Each row is a point on a landscape with many valleys, with its height.
From any point a ball takes the steepest step (drop divided by distance) to one of its 4 nearest points. It stops when none of these is lower. Distance is the straight distance between rows; heights are no part of it.
Q331: [126  92 214  38 220  93 125 164 146 131 130  82 113 125  68  95 130 200
 116 183 139 124  43 101]  h=539
Q905: [103 111  93  99 128 123 126 145 126 111  95 128 119 154 113 139 102 162
 122 178 169 140  86  83]  h=312
Q249: [155 125 135 182 180  71 123 121 172 162  79  73 127 163  65 156 168 191
  65 102  62 175 116 105]  h=271
Q999: [156 108 133  47 124 123 120 163 140 139 112  97 121 135 157 132  81 182
 113 153 161 124 100 157]  h=395
Q470: [ 99 151 120 148 114 153 125 135 101 134 114 147 131 127 141 145 144 105
 140 127 123 115 148 131]  h=405
Q639: [116 162 138 181 149 124 119 117 118 153  63 110 117 145  94 176 165 157
 136  89 112 153 133  95]  h=176
Q908: [117 148 130 127 110 139 124 135 112 140 132 155 144 115 160 132 146  90
 149 116 123 110 164 158]  h=350
Q335: [133 155 146 123 115 130 129 140 120 152 138 142 135 115 163 140 160  88
 164  90 123 110 173 189]  h=394
Q158: [164 105  97  71  72 105 105 138 174 113 179 129 146  68 189  90  78 110
 117 115 159 127 159 181]  h=525
Q386: [ 95 150 122  99 108 155 134 125 130 112 160 170 163 103 166 106 117  64
 152 134 125 104 183 138]  h=431
Q654: [151 151 147 106 134 125 143 139 108 167  78  99 113 136 136 166 125 139
 171  74 131 115 138 179]  h=199
Q298: [160 101 117 183 118 101 100 130 118 137 136 111 129 134 111 128 168 143
  74 142 108 134 118 139]  h=198
Q214: [121 139 139 118 160 113 114 164 109 171  75 120 119 168 103 163 140 174
 118 137 135 128  97 127]  h=348
Q216: [111 101  81 103  92 126 118 136 127 103 119 129 123 135 127 126  98 146
 110 163 165 121 105  96]  h=94
Q100: [137 124 164 165 132 121 105 118 127 106 197 162 157 107 169 105 182  65
 130 129 107 129 136 149]  h=402
Q71: [133 121 145 191 117 135  85 100 128  99 179 156 145 104 150 109 179  91
  86 160  98 144 134 116]  h=642
Q766: [163 105 132 176 100 104 115 118 109 121 163 123 127 115 142 114 173  96
 125  99 103 123 128 164]  h=455
Q85: [150 128 159  89 157 112 150 157 113 163  87  91  99 168 116 141 116 195
 137 129 144 140  64 142]  h=371
Q612: [163 138 159 126 143 103 153 121 147 108 239 171 164  95 160 103 155  51
 171  98 109 112 130 162]  h=315
Q141: [149 100 122 171 166  84 138 136 134 142  92  82  93 165  58 135 138 202
 103 120 115 166  66  96]  h=765
Q860: [ 99 170 130 122 125 148 160 110 114 134  83 136 117 133 123 160 125 100
 188  75 124 116 159 122]  h=393
Q827: [121 124 114 151 136 118  90 152 123 146 112 133 138 144 104 150 166 159
  77 173 113 134 122 116]  h=335
Q180: [120 152 130  73 126 141 141 155 117 159  79 132 126 140 163 152  96 135
 159 117 138 119 172 178]  h=378
Q328: [131 143 131  76 127 123 173 137 109 133  74 113  98 153 148 150  86 152
 176 107 153 138 133 156]  h=202
Q835: [136 141 128 195 129 125 135 108 112 135  97 107 111 133  92 155 157 134
 146  76 118 145 132 112]  h=285
Q136: [169 109 120 190 125  95 119 116 114 152 100  87 102 148  99 144 158 159
 113  73 105 138 111 134]  h=220
Q409: [ 89 119  90 129  83 165 115 120 128  98 134 152 138 112 142 113 105 101
 116 160 149 114 128  81]  h=795
Q235: [134  98  97 162  97 119  79 134 133 114 151 136 141 123 117 117 160 128
  60 174 120 133 123 118]  h=647
Q549: [126 140 132  99 119 128 142 156 108 159  78 121 113 142 149 155 120 146
 153 120 140 121 133 160]  h=265
Q378: [145 138 145 129 129 108 142 133  99 162  76  94 105 151 115 167 134 156
 152  86 135 125 110 149]  h=229
Q200: [151  76 101 108 133  93 106 153 142 127 122 103 114 143  89 126 112 183
  85 169 156 126  58 113]  h=164
Q795: [152 106 159 171 115 106  91 114 134  89 208 154 158  98 173  94 173  71
 105 141 118 132 126 149]  h=509
Q187: [145 111 121 136 146 106 141 145 108 154  88  96 104 158 105 145 124 176
 132 122 142 135  81 128]  h=510
Q921: [ 97 145 131 110 121 151 143 107 143 101 192 178 166  95 160  81 108  47
 156 135 125 102 160 121]  h=482
Q83: [105 129 115 137 101 150  98 142 110 134 129 150 145 124 146 133 148 114
 110 156 129 118 143 122]  h=367
Q667: [116 151 117 196 159 120 128 117 133 142  83 107 122 150  74 167 168 167
  98 117  96 171 135  91]  h=161
Q900: [184 122 168  80 139 111 154 139 108 161  98  68  95 148 138 144  88 179
 142  97 141 121  92 184]  h=217
Q228: [165 137 146 168 152  97 108 134 115 170  79  88 118 153  93 167 163 167
 111  81 101 138 112 139]  h=193
Q14: [100 143 126  45 133 143 162 136 126 116  68 144 123 160 167 130  59 151
 165 130 156 142 181 155]  h=355
Q167: [126 119 103 144 119 120 121 146 109 144 104 121 113 145 118 143 135 153
 110 146 134 132 104 121]  h=606
Q790: [ 89 126  80  70  63 168  91 132 158  82 130 153 158 107 162 120  86  99
  81 136 172 120 145  92]  h=523
Q582: [118 111  77  76  63 142 108 135 156  87 140 140 146 100 166 103  86 102
 106 139 169 118 142 111]  h=537
Q59: [ 91 144 157 185 150 199 131  77 146 113 172 169 134 107 128  78 156  63
 138 153 106 120 138  86]  h=651
Q37: [147 120 148 121 176  98 125 158 120 166  91  89 101 166  79 148 135 194
 100 128 126 146  69 127]  h=454
Q521: [128 159 153 160 134 140 150  98 126 123 150 146 132 103 117 133 169  74
 188  59 109 106 156 128]  h=286
Q566: [124 130 116  87  83 129  98 139 156 100 178 159 165  82 185  95 114  66
 128 128 144 116 166 146]  h=851
Q490: [107 116 103 160  85 146  95 117 122  99 160 153 135 112 136 117 133 104
  94 166 134 127 130  90]  h=706
Q110: [117 145 115 217 133 155 127  84 139 110 146 125 128 120 101 131 174 132
  74 158  83 166 146  83]  h=556
Q826: [153 120 115  56 107 123 131 145 137 134 119 121 119 118 179 126  65 148
 147 130 162 124 170 186]  h=277
Q707: [126 122 103 162 102 131 152 111 115 111 158 131 114 112 124 115 130  87
 163 103 125 112 134 129]  h=342
Q547: [125 143 122  96 122 125 162 115 156 108 214 176 165  92 163  81 105  44
 169 110 121 110 174 147]  h=298
Q831: [173  94 165 124 181  93 115 158 111 175 106  76 118 154  84 142 124 197
  83 129 102 119  67 144]  h=468
Q301: [157 125 137  65 134 115 182 128 121 130  90  99  84 147 154 136  62 166
 181  95 156 142 153 183]  h=105
Q650: [170  78 103  98 106 102  99 160 135 132 129  94 121 126 128 128  92 176
  89 155 156 115  83 143]  h=192
Q372: [ 89 127  91 106 101 148  81 149 137 120 112 156 150 127 138 147 122 128
  84 170 154 114 122  91]  h=293
Q446: [ 83 140 105 100 114 155 170 118 110 118  90 137 120 133 140 137  85 125
 175 123 139 118 150 122]  h=314
Q793: [169  95 108 124  85 104 105 143 117 138 148 108 129 110 153 118 118 131
 112 129 136 112 119 172]  h=614
Q365: [163 123 154 154 153  90 133 134 115 168  70  72  98 161  83 151 137 187
 126  79 127 147  74 131]  h=201
Q980: [136 102  90 123  74 119 128 126 127  88 183 134 139  94 150  96 105  83
 135 135 143 118 130 132]  h=408
Q802: [157 139 151  81 134 111 179 131 114 147  74  87  88 152 141 152  91 166
 176  79 154 134 124 172]  h=166
Q26: [179 117 148 178 162  92 100 138 128 176  93  87 130 155  86 152 174 176
  60  98  70 139 121 147]  h=181
Q604: [ 81 138  98  66 122 152 178 108 125 106 100 153 130 145 145 125  53 113
 176 121 139 126 201 141]  h=254
Q764: [117 135 126 145 111 139 141 125 115 125 150 148 133 108 142 123 138  78
 167 109 119 109 156 136]  h=144
Q829: [120 124 114 182 112 137  96 122 117 121 140 136 129 125 119 136 166 124
  85 170 110 135 137 109]  h=670
Q380: [176  83 108  84  96 109 119 148 134 130 134  95 117 111 158 121  77 161
 116 140 159 116 106 169]  h=294
Q882: [139  92  99 126 132  99  83 160 138 132 124 120 130 139  95 134 136 169
  62 178 136 127  92 110]  h=150
Q353: [165 145 168  25 156 126 161 146 132 141  89 103 106 156 173 137  56 199
 154 133 152 145 145 178]  h=224
Q270: [166  99 111 191 153  75 120 129 133 158 106  81 115 151  80 132 160 178
  60 122  76 152 107 124]  h=228
Q588: [104 138 122 126 148 128  93 170 120 162  90 134 132 158 105 162 155 163
  93 163 124 131 118 124]  h=322
Q975: [105 165 144 112 119 157 128 135 115 143 140 160 148 115 161 139 152  72
 168 109 113 104 180 162]  h=409
Q556: [151  82 167  43 176  90 106 171 148 133 133  78 125 132 103 120  95 202
  88 164 153 120  42 123]  h=458
Q957: [ 72 116  67 127 106 158 109 120 133  91 114 147 130 126 107 124 102 138
  87 178 157 125 102  47]  h=747
Q111: [139 112 124 228 120 127 136  71 136  80 192 126 119 108 117  88 163  94
 100 145  87 159 128  95]  h=678
Q334: [134 147 131 187 130 125 110 126 116 148 101 124 121 137 108 161 188 140
 109 113  98 136 145 134]  h=155
Q558: [112 165 132 183 164 132 110 131 124 164  76 116 128 152  89 179 183 163
  99 116  98 159 144 104]  h=134
Q965: [162 119 121 104 115 104 170 127 113 140 116 108  96 123 139 136 100 129
 174  80 136 115 150 189]  h=305
Q456: [147 131 144 211 124 116 123  94 122 119 127 122 118 116 106 138 188 113
 135  79  91 136 145 130]  h=329
Q123: [110 148 144 129 144 158 174  96 145 108 207 180 154 101 139  84 125  40
 177 122 117  95 147 117]  h=441
Q807: [126 135 112 137 112 125 162 116 110 128 121 124 107 131 123 135 120 106
 172  84 135 115 139 138]  h=165
Q514: [187 135 189  39 166 126 144 153 117 160 113  71 115 137 155 146  61 205
 128 124 134 132 102 179]  h=206
Q621: [125 124  97  80  75 137 105 139 149 105 137 139 148 104 179 112  91 108
 123 137 162 118 157 143]  h=630
Q265: [128 140 169 157 153 140 134  98 132 106 209 172 158 100 153 111 164  40
 154 116 107 116 138 133]  h=326
Q934: [167  86 114 132 136  88 109 152 120 150 118  95 115 143 101 138 125 180
  76 150 126 125  67 137]  h=189
Q339: [110 138 117  74 121 137 142 152 117 134  88 123 121 154 153 150  93 152
 143 142 160 131 125 144]  h=545
Q155: [118 132 184 176 174 171 142  71 157 102 200 179 137  99 144  78 160  49
 129 151 115 130 120  98]  h=558
Q904: [ 74 134 100  68 104 163 156  95 153  89 152 166 163 111 144  76  42  76
 150 134 141 108 197 121]  h=267
Q992: [104 114  83  93  91 136 146 123 122  98 128 135 132 120 157 116  76 117
 149 139 159 114 151 129]  h=389
Q208: [173 128 157 188 151  87 111 115 130 168  66  71 117 159  79 158 163 180
 101  67  94 147 108 124]  h=194
Q491: [104 150 162 159 131 163 116 115 116 120 168 172 151 106 161 119 173  60
 139 136 111 112 157 129]  h=457
Q487: [114 138 106 194 145 123 114 119 126 132 122 123 130 140  91 148 174 152
  69 156  84 165 141  99]  h=243
Q625: [188 121 157 139 116 111 115 147 105 174 113  94 128 125 144 148 150 136
 127  74 103 103 124 196]  h=415
Q854: [140  69 211  68 219  77 124 155 134 148 144  73 121 135  65  96 112 212
  97 151 111 123  33 114]  h=593
Q822: [147  89  88 157  80 105 144 120 108 109 159 114 107 115 131 110 118 116
 143 125 138 119 119 130]  h=577
Q804: [ 78 135 144  71 188 112 147 160 135 134  82 122 114 182  78 110 141 196
 150 173 162 167  63  70]  h=428
Q898: [ 81 133 100  56  81 159 125 104 174  75 148 171 169  91 166  83  46  76
 123 127 156 122 195 124]  h=387
Q535: [135 102  99  92  78 124 103 143 140 114 141 125 138 103 171 120  95 126
 113 145 159 114 134 156]  h=624
Q39: [103 168 181 118 182 184 171  93 168 114 199 194 173 120 142  71 124  31
 159 126 119  91 133 103]  h=467
Q865: [115 116 154 121 205  88 140 148 143 160  88  96 101 173  51 132 145 204
 115 139 125 169  58  95]  h=546
Q732: [ 88 136 141 179 132 191 131  81 138 105 181 165 132  99 134  70 130  63
 130 159 124 113 141  81]  h=752
Q969: [156  68  78 159  81  99 114 128 124  98 149 106 114 126 114 107 117 146
  90 157 146 130  86 107]  h=696
Q579: [114 113 108 162  90 139 136  97 127  92 174 148 130  99 132  92 117  80
 131 150 133 111 126  98]  h=532
Q267: [ 71 135  84 144 118 168 127 126 114 117 107 151 127 133 112 129 118 141
 115 173 138 131 121  69]  h=650
Q866: [107 132 106  49 108 139 112 155 141 122  85 142 141 147 159 144  85 154
 114 158 169 127 129 121]  h=502
Q941: [107 141 118  35 118 144 131 151 142 127  75 149 140 149 179 133  67 156
 136 150 165 140 164 152]  h=423
Q474: [ 84 135 112 166 101 185  95 105 134 100 152 160 141 108 131  99 131  98
  94 183 134 123 135  63]  h=821
Q967: [156 141 123 218 148 100 136  95 169 136  89  80 130 139  70 164 181 172
  89  82  70 184 139  90]  h=225
Q318: [145 133 147 177 131 127 153 100 121 106 203 154 139 105 132 108 160  60
 163  92 111 115 130 130]  h=334
Q587: [ 93 145 118 153 187 107  99 154 150 163  86 127 127 157  68 166 173 171
  68 175  96 157 131 106]  h=302
Q166: [ 96 154 146 187 128 177  92  85 149 102 167 164 145 114 137 107 176  97
  69 188  98 155 154  80]  h=679
Q607: [ 86 171 125 184 165 156 124 122 121 145  77 128 123 153  86 173 167 156
 109 130 101 160 139  80]  h=115
Q247: [125 156 132 161 120 139 137 124 105 148  93 126 119 137 118 159 153 119
 164  82 128 122 144 132]  h=351
Q913: [128 124 134 166 118 135 134 104 124  97 197 155 139  99 148  91 146  63
 145 125 114 118 135 121]  h=533
Q7: [ 76 132 149  91 206  99 116 171 139 152  79 131 117 173  66 137 151 190
 112 177 137 159  83  95]  h=379
Q242: [103 123  89 124 125 128  95 152 124 128 110 141 130 146 103 146 130 160
  88 184 143 130 106  85]  h=392
Q902: [136 128 115  66 115 119 160 142 124 125  99 119 111 139 162 132  76 150
 153 127 153 129 147 167]  h=344
Q657: [103 160 128 209 133 164 114 101 135 124 136 138 137 129 114 136 182 128
  87 158  79 161 155  88]  h=410
Q987: [106 163 146 103 130 150 149 123 135 128 186 180 160 100 162 111 139  50
 174 112 114 104 173 155]  h=332
Q67: [ 87 137 125 124  99 170 115 105 148  90 168 169 159  88 162  83 112  48
 130 147 143 102 146  95]  h=726
Q472: [168 101 117 161 129 103 129 135 112 146 109  91 106 151 101 137 129 167
 114 123 126 132  82 142]  h=349
Q637: [159 108 138  88 132 111 106 166 116 164 105  98 130 144 124 145 108 180
 104 145 145 115  80 153]  h=147
Q948: [177 105 156  67 135 118 124 160 121 166 125  81 124 127 153 141  87 189
 110 136 141 110  91 174]  h=183
Q994: [112 138 122 149 166 112 140 138 121 154  75  98  98 170  77 156 141 186
 129 119 131 169  80  90]  h=735
Q336: [157 105 168 121 191  77 153 141 125 153  99  54  93 175  64 116 135 218
 116 113 127 159  37 104]  h=515
Q825: [129 121 100  58  91 124 115 136 161 106 134 149 146  94 181 110  64 120
 132 123 161 126 190 168]  h=554
Q705: [145  98 172  55 190  95 117 173 138 145 112  93 118 151  94 125 113 198
 104 174 149 127  51 117]  h=390
Q530: [147 144 147 104 134 126 121 166 105 177  88 111 117 142 139 165 133 146
 135 113 129 116 125 178]  h=182
Q185: [118 163 164 157 160 162 164  83 135 113 189 167 145 106 122 101 152  54
 175  89 106 104 136 113]  h=432
Q727: [ 70 136  98 104  99 175 144 104 126 105 137 157 146 113 143  97  82  78
 153 143 134  98 161 100]  h=45
Q77: [111 169 149 185 134 163 128 103 115 128 106 139 125 114 114 159 170  99
 165  78 109 126 152 105]  h=544
Q876: [155 115 154 207 129 117 131  85 125 100 188 141 126 111 123 105 182  78
 135 101  89 137 131 125]  h=460
Q595: [181 134 155 136 117  98 140 117 116 155  96  94 108 120 111 161 139 122
 175  36 130 102 132 169]  h=231
Q218: [ 93 159 123 139 138 151 154 123  96 142  60 124 104 155 114 169 134 145
 167  92 138 135 126 107]  h=365
Q850: [ 82 128  92  90 125 144 150 132 109 110  81 133 124 161 131 137  89 155
 144 160 165 127 104  91]  h=444
Q252: [110 111  88 111  80 141 148 114 136  91 170 145 131  99 149  93  86  83
 151 131 146 109 156 118]  h=79
Q674: [170  88 122 174  92 104  77 125 121 105 181 131 146 116 142 107 165 105
  80 155 113 129 117 144]  h=619
Q836: [ 82 122  89  74  69 167 111 120 155  81 137 151 156 103 163 104  67  91
 115 139 169 118 157  97]  h=493
Q286: [152 134 144 143 113 117 123 137 107 157 122 115 128 132 140 145 155 115
 156  86 121 111 139 182]  h=411
Q492: [189 114 145  47 130 117 131 143 140 145 129  87 118 106 173 128  41 189
 133 119 147 126 143 204]  h=195
Q688: [167 126 150 187 118 101 130 104 117 131 127 117 122 116 106 139 178  99
 155  52  97 121 136 151]  h=313
Q231: [153 130 126 236 130 108 147  71 141 100 144 100 119 115  99 122 186 127
 104 105  71 174 144 100]  h=435
Q656: [128 144 136 170 196  89 118 139 155 171  74  93 125 160  58 166 177 185
  73 115  72 171 124 113]  h=289
Q27: [159 122 147 126 134 116 111 158 106 170  95 103 121 142 124 155 130 163
 110 117 117 113 104 169]  h=174
Q332: [105 140 139  53 161 127 114 181 129 154  76 134 129 168 113 146 120 179
 122 175 158 133  92 115]  h=422
Q765: [140 151 156 134 132 129 151 118 132 114 199 165 153 104 152 109 154  57
 178  95 111 106 145 152]  h=272
Q737: [147 110  82  75  87 103 149 121 148 105 177 145 131  91 160  88  64  99
 152 110 145 123 189 173]  h=478
Q877: [132 146 131 108 112 126 132 139 142 120 190 171 163  87 181 104 134  56
 162 120 120 110 170 172]  h=430
Q666: [107 178 151 136 129 146 127 130 105 155  88 154 132 124 129 170 162  91
 179  77 112 109 169 146]  h=497
Q188: [130 104 145  89 180  99 100 175 141 160 102 111 119 157  76 138 130 186
  81 175 134 127  72 119]  h=339
Q186: [101 125  82 166 134 132 126 131 119 121 109 131 116 148  86 143 124 159
 103 170 133 147 105  73]  h=401
Q296: [134 133 166 194 138 132 129  93 123 100 181 154 126 107 134 111 188  75
 139 115  91 132 140 124]  h=438
Q99: [122 154 160 205 145 167 135  77 136 108 152 149 122 100 112 119 179  86
 141 104  95 139 152  91]  h=635
Q42: [156 107 115 117 112 107 142 139 113 145 113  94 105 144 139 138 102 151
 144 127 151 122 104 156]  h=52
Q291: [124 119  93  63  89 122 140 122 158 101 146 154 138 106 164  99  58 108
 151 123 159 126 195 153]  h=377
Q511: [108 109  86 195  96 148 116 101 133  93 162 137 123 116 115 105 129 109
  87 177 126 139 119  70]  h=773
Q598: [146 125 118 113 106 118 148 139 115 141 109 114 104 129 141 136 110 123
 162 102 137 111 136 175]  h=263
Q259: [164  68  93 106 117  98  78 157 147 120 137 104 132 132 109 129 105 172
  53 160 155 117  68 122]  h=139
Q104: [ 93 180 116 212 156 165 140  92 158 132  97 113 131 124  79 162 179 155
  93 141  70 181 158  66]  h=89
Q131: [155 104 156 117 184  91 140 146 115 164 100  76 104 166  77 133 125 207
 109 127 129 147  50 121]  h=480
Q310: [109 146 163 157 153 166 137  93 139 108 200 174 153 103 140  87 157  46
 156 126 112 109 141 113]  h=383
Q605: [ 74 150 103 163 168 145 137 133 127 139  76 125 112 157  79 160 141 175
 116 153 117 168 114  66]  h=168
Q375: [126  97 118  97 146  95 122 156 134 124 108 115 107 161 100 135 112 186
 106 175 158 139  60  99]  h=252
Q97: [129  91  77  79 101 121  65 166 172  97 129 133 138 131 116 140 118 145
  55 154 171 120  85  93]  h=154
Q879: [152 129 155 173 128 116 128 112 119 116 171 139 138 109 140 124 185  83
 152  88 101 121 142 154]  h=386
Q911: [147 121 130  95 130 121 133 158 110 154  90 107 118 148 139 151 109 173
 132 138 147 125 104 151]  h=299
Q977: [156 105 100  76 103 114 157 130 136 118 128 114 110 119 162 112  62 136
 156 122 155 124 154 185]  h=280
Q697: [154 123 133 180 139 108 101 133 113 150 113 113 128 147 108 148 184 148
  86 116  90 137 137 140]  h=167
Q151: [117 133 115 100 121 136 109 164 111 153  91 131 129 144 135 152 115 154
 116 157 146 120 119 132]  h=447
Q244: [112 152 134 125 132 134 150 125 105 148  58 109 107 146 121 165 128 142
 180  79 135 138 130 128]  h=303
Q419: [153 119 110 114 112 106 164 119 145  98 220 153 149 105 151  85 108  64
 176 106 123 109 156 152]  h=219
Q253: [107 154 134 169 127 152 107 126 105 141 113 151 139 132 131 154 171 117
 121 130 106 134 152 126]  h=211
Q574: [118 154 127 120 122 144 170 105 122 119 148 144 129 106 127 130 131  72
 196  70 117  99 172 128]  h=213
Q174: [127 120 126 208 116 132 122  93 117 103 162 128 122 120 120 115 168 110
 109 134 103 149 134 101]  h=824
Q777: [ 89 146 119 102 111 160 124 139 107 141 108 156 143 127 156 139 122 106
 152 131 129 111 173 140]  h=440
Q881: [181  94 112  72 103 109 134 150 129 135 131  90 114 112 161 126  68 168
 130 132 155 123 127 184]  h=233
Q863: [105 126  94  69 109 136 162 125 131 109 118 146 136 125 154 118  68 115
 163 120 144 123 190 152]  h=137
Q279: [105 115 139  84 177 107  83 179 145 151 100 133 126 156  82 147 134 181
  86 177 146 134  79 104]  h=356
Q197: [103 139 129 198 121 160  99  94 134 105 163 146 141 115 126 116 167 109
  74 184 101 154 143  85]  h=601
Q864: [133 109  95 181 141  94 131 134 121 135 109  99 110 155  75 139 142 178
  92 141 119 155  96  97]  h=711
Q283: [150  99 108 151  89 114  99 136 113 121 148 119 127 123 136 120 134 125
 100 147 130 123 116 135]  h=633
Q624: [169 123 173  81 157 106 172 139 114 147  96  65  90 164 120 126 100 201
 155 115 151 141  60 139]  h=276
Q320: [ 84 164 143 131 134 175 154 103 121 122 150 166 137 112 135 111 122  56
 184 103 108  95 171 123]  h=113
Q81: [119 157 177 109 167 155 155 105 155 103 229 189 188  97 170  88 127  28
 157 132 123 102 133 122]  h=469
Q327: [145  91  95 179  89 108  88 122 130 104 159 127 137 120 117 115 149 126
  65 166 118 136 116  99]  h=658
Q51: [133 120 107  67  96 133 118 155 132 127 115 124 126 124 167 129  84 147
 124 144 164 124 132 156]  h=521
Q901: [ 88 174 145 194 142 188 138  91 119 132 106 142 121 122 112 148 160 102
 157  99 101 124 157  95]  h=618
Q438: [104 125 103 151 151 117 128 148 111 138  92 122 109 164  84 152 139 177
 111 149 130 152  94 102]  h=605
Q484: [155 116 123 144  84 115  95 144 119 121 160 136 146 106 163 117 149  94
 112 138 124 121 130 157]  h=553
Q505: [113 141 100  87 113 136 179 105 144 105 188 166 151 111 142  92  77  69
 187 105 129 109 189 137]  h=102
Q792: [154 151 160 174 117 107 126  88 129 146  86 108 130 113  91 164 167 118
 188  32 126 116 149 114]  h=282
Q316: [163 132 129 128 116 107 166 119 129 115 194 142 128 106 136 112 147  70
 176  69 110 107 141 168]  h=239
Q533: [101 127 104  62  80 148  95 152 145 114 112 152 153 117 175 126  95 116
 107 146 158 118 154 132]  h=594
Q5: [100 153 154 207 154 189 136  68 147 107 163 152 120 107 119  95 167  85
 122 143  91 147 144  84]  h=51
Q823: [151 131 148 192 122 119 137  96 123 108 163 132 127 105 119 126 183  87
 154  78 103 128 135 129]  h=366
Q782: [140 118 129 178 117 121 149  96 126  93 214 151 126 103 131  90 140  66
 155 118 117 120 127 122]  h=442
Q382: [105 153 134  72 157 128 159 154 116 139  63 119 113 183 125 139 108 183
 164 150 160 149  88 107]  h=592
Q841: [164 127 203  18 179 115 145 163 129 151 131  71 125 145 138 131  83 217
 129 150 144 132  69 145]  h=288
Q462: [132 109  90  93  79 116 135 133 128 109 140 131 128 108 160 116  84 122
 139 137 161 123 152 154]  h=573
Q672: [152  94  96 116  84 109 121 143 124 115 140 112 121 117 150 125  94 135
 122 144 156 119 122 149]  h=498
Q20: [110 116 138  49 165 106 118 169 137 132  92 117 120 168 104 132 120 188
 116 181 171 138  70 100]  h=437
Q326: [ 95 182 158 144 139 172 148  88 127 130 111 151 133 112 107 147 158  72
 198  60 112 102 170 118]  h=434
Q784: [ 88 152 144 178 127 185 113  93 122 122 150 159 138 118 135 110 164  91
 123 151 104 131 151  90]  h=768
Q789: [102 160 142  82 135 147 132 160  99 167  61 140 130 156 146 168 119 144
 150 127 142 124 140 145]  h=358
Q66: [154 122 150 188 117 116 117 116 113 113 166 143 140 117 137 118 191  92
 123 110  95 128 138 156]  h=406
Q886: [ 85 170 144 149 127 179 127 123 106 141 116 157 139 121 143 151 168  82
 152 112 112 108 166 126]  h=321
Q660: [ 94 133 103 107 132 140 141 144 105 136  83 129 121 156 127 154 113 158
 139 152 157 129 113 107]  h=616
Q348: [176 106  95  64  92 100 121 132 172 113 168 140 129  78 171  82  46 128
 141 101 159 137 194 197]  h=499
Q40: [ 88 147 161 164 130 185  96  98 136 107 178 177 158 102 160 103 161  63
 108 175 113 127 151  95]  h=668
Q23: [ 95 152 193 130 170 183 133  95 157 104 202 198 175 104 166  75 139  31
 139 146 120  99 138 109]  h=449
Q287: [126 104  87 146 107 120 142 129 107 117 118 115 102 135 119 136 116 150
 135 140 149 127 100 113]  h=599
Q723: [163 125 134  52 136 116 145 139 133 142 105 110 105 129 173 138  51 170
 161 119 153 132 168 190]  h=160

For each start below, name the point where the ball stops.
Q85: Q301
Q621: Q727
Q249: Q607
Q977: Q301
Q180: Q637
Q866: Q863
Q823: Q607
Q790: Q727
Q136: Q607
Q365: Q607
Q339: Q637

Call two points neighbours if one is among the 4 nearest of the other. Go from one point of each pair to the other, from neighbour to neighbour, staying as low as possible. Name the highest point that can't be avoided.
Q5 / Q727: Q99
Q863 / Q607: Q14
Q42 / Q104: Q835
Q765 / Q764: Q987
Q259 / Q216: Q97

For each start below, name every point that the ball comes to, in order.
Q331: Q705, Q188, Q375, Q200, Q259
Q556: Q705, Q188, Q375, Q200, Q259
Q208: Q26, Q697, Q334, Q558, Q607
Q804: Q7, Q188, Q375, Q200, Q259
Q901: Q886, Q253, Q334, Q558, Q607
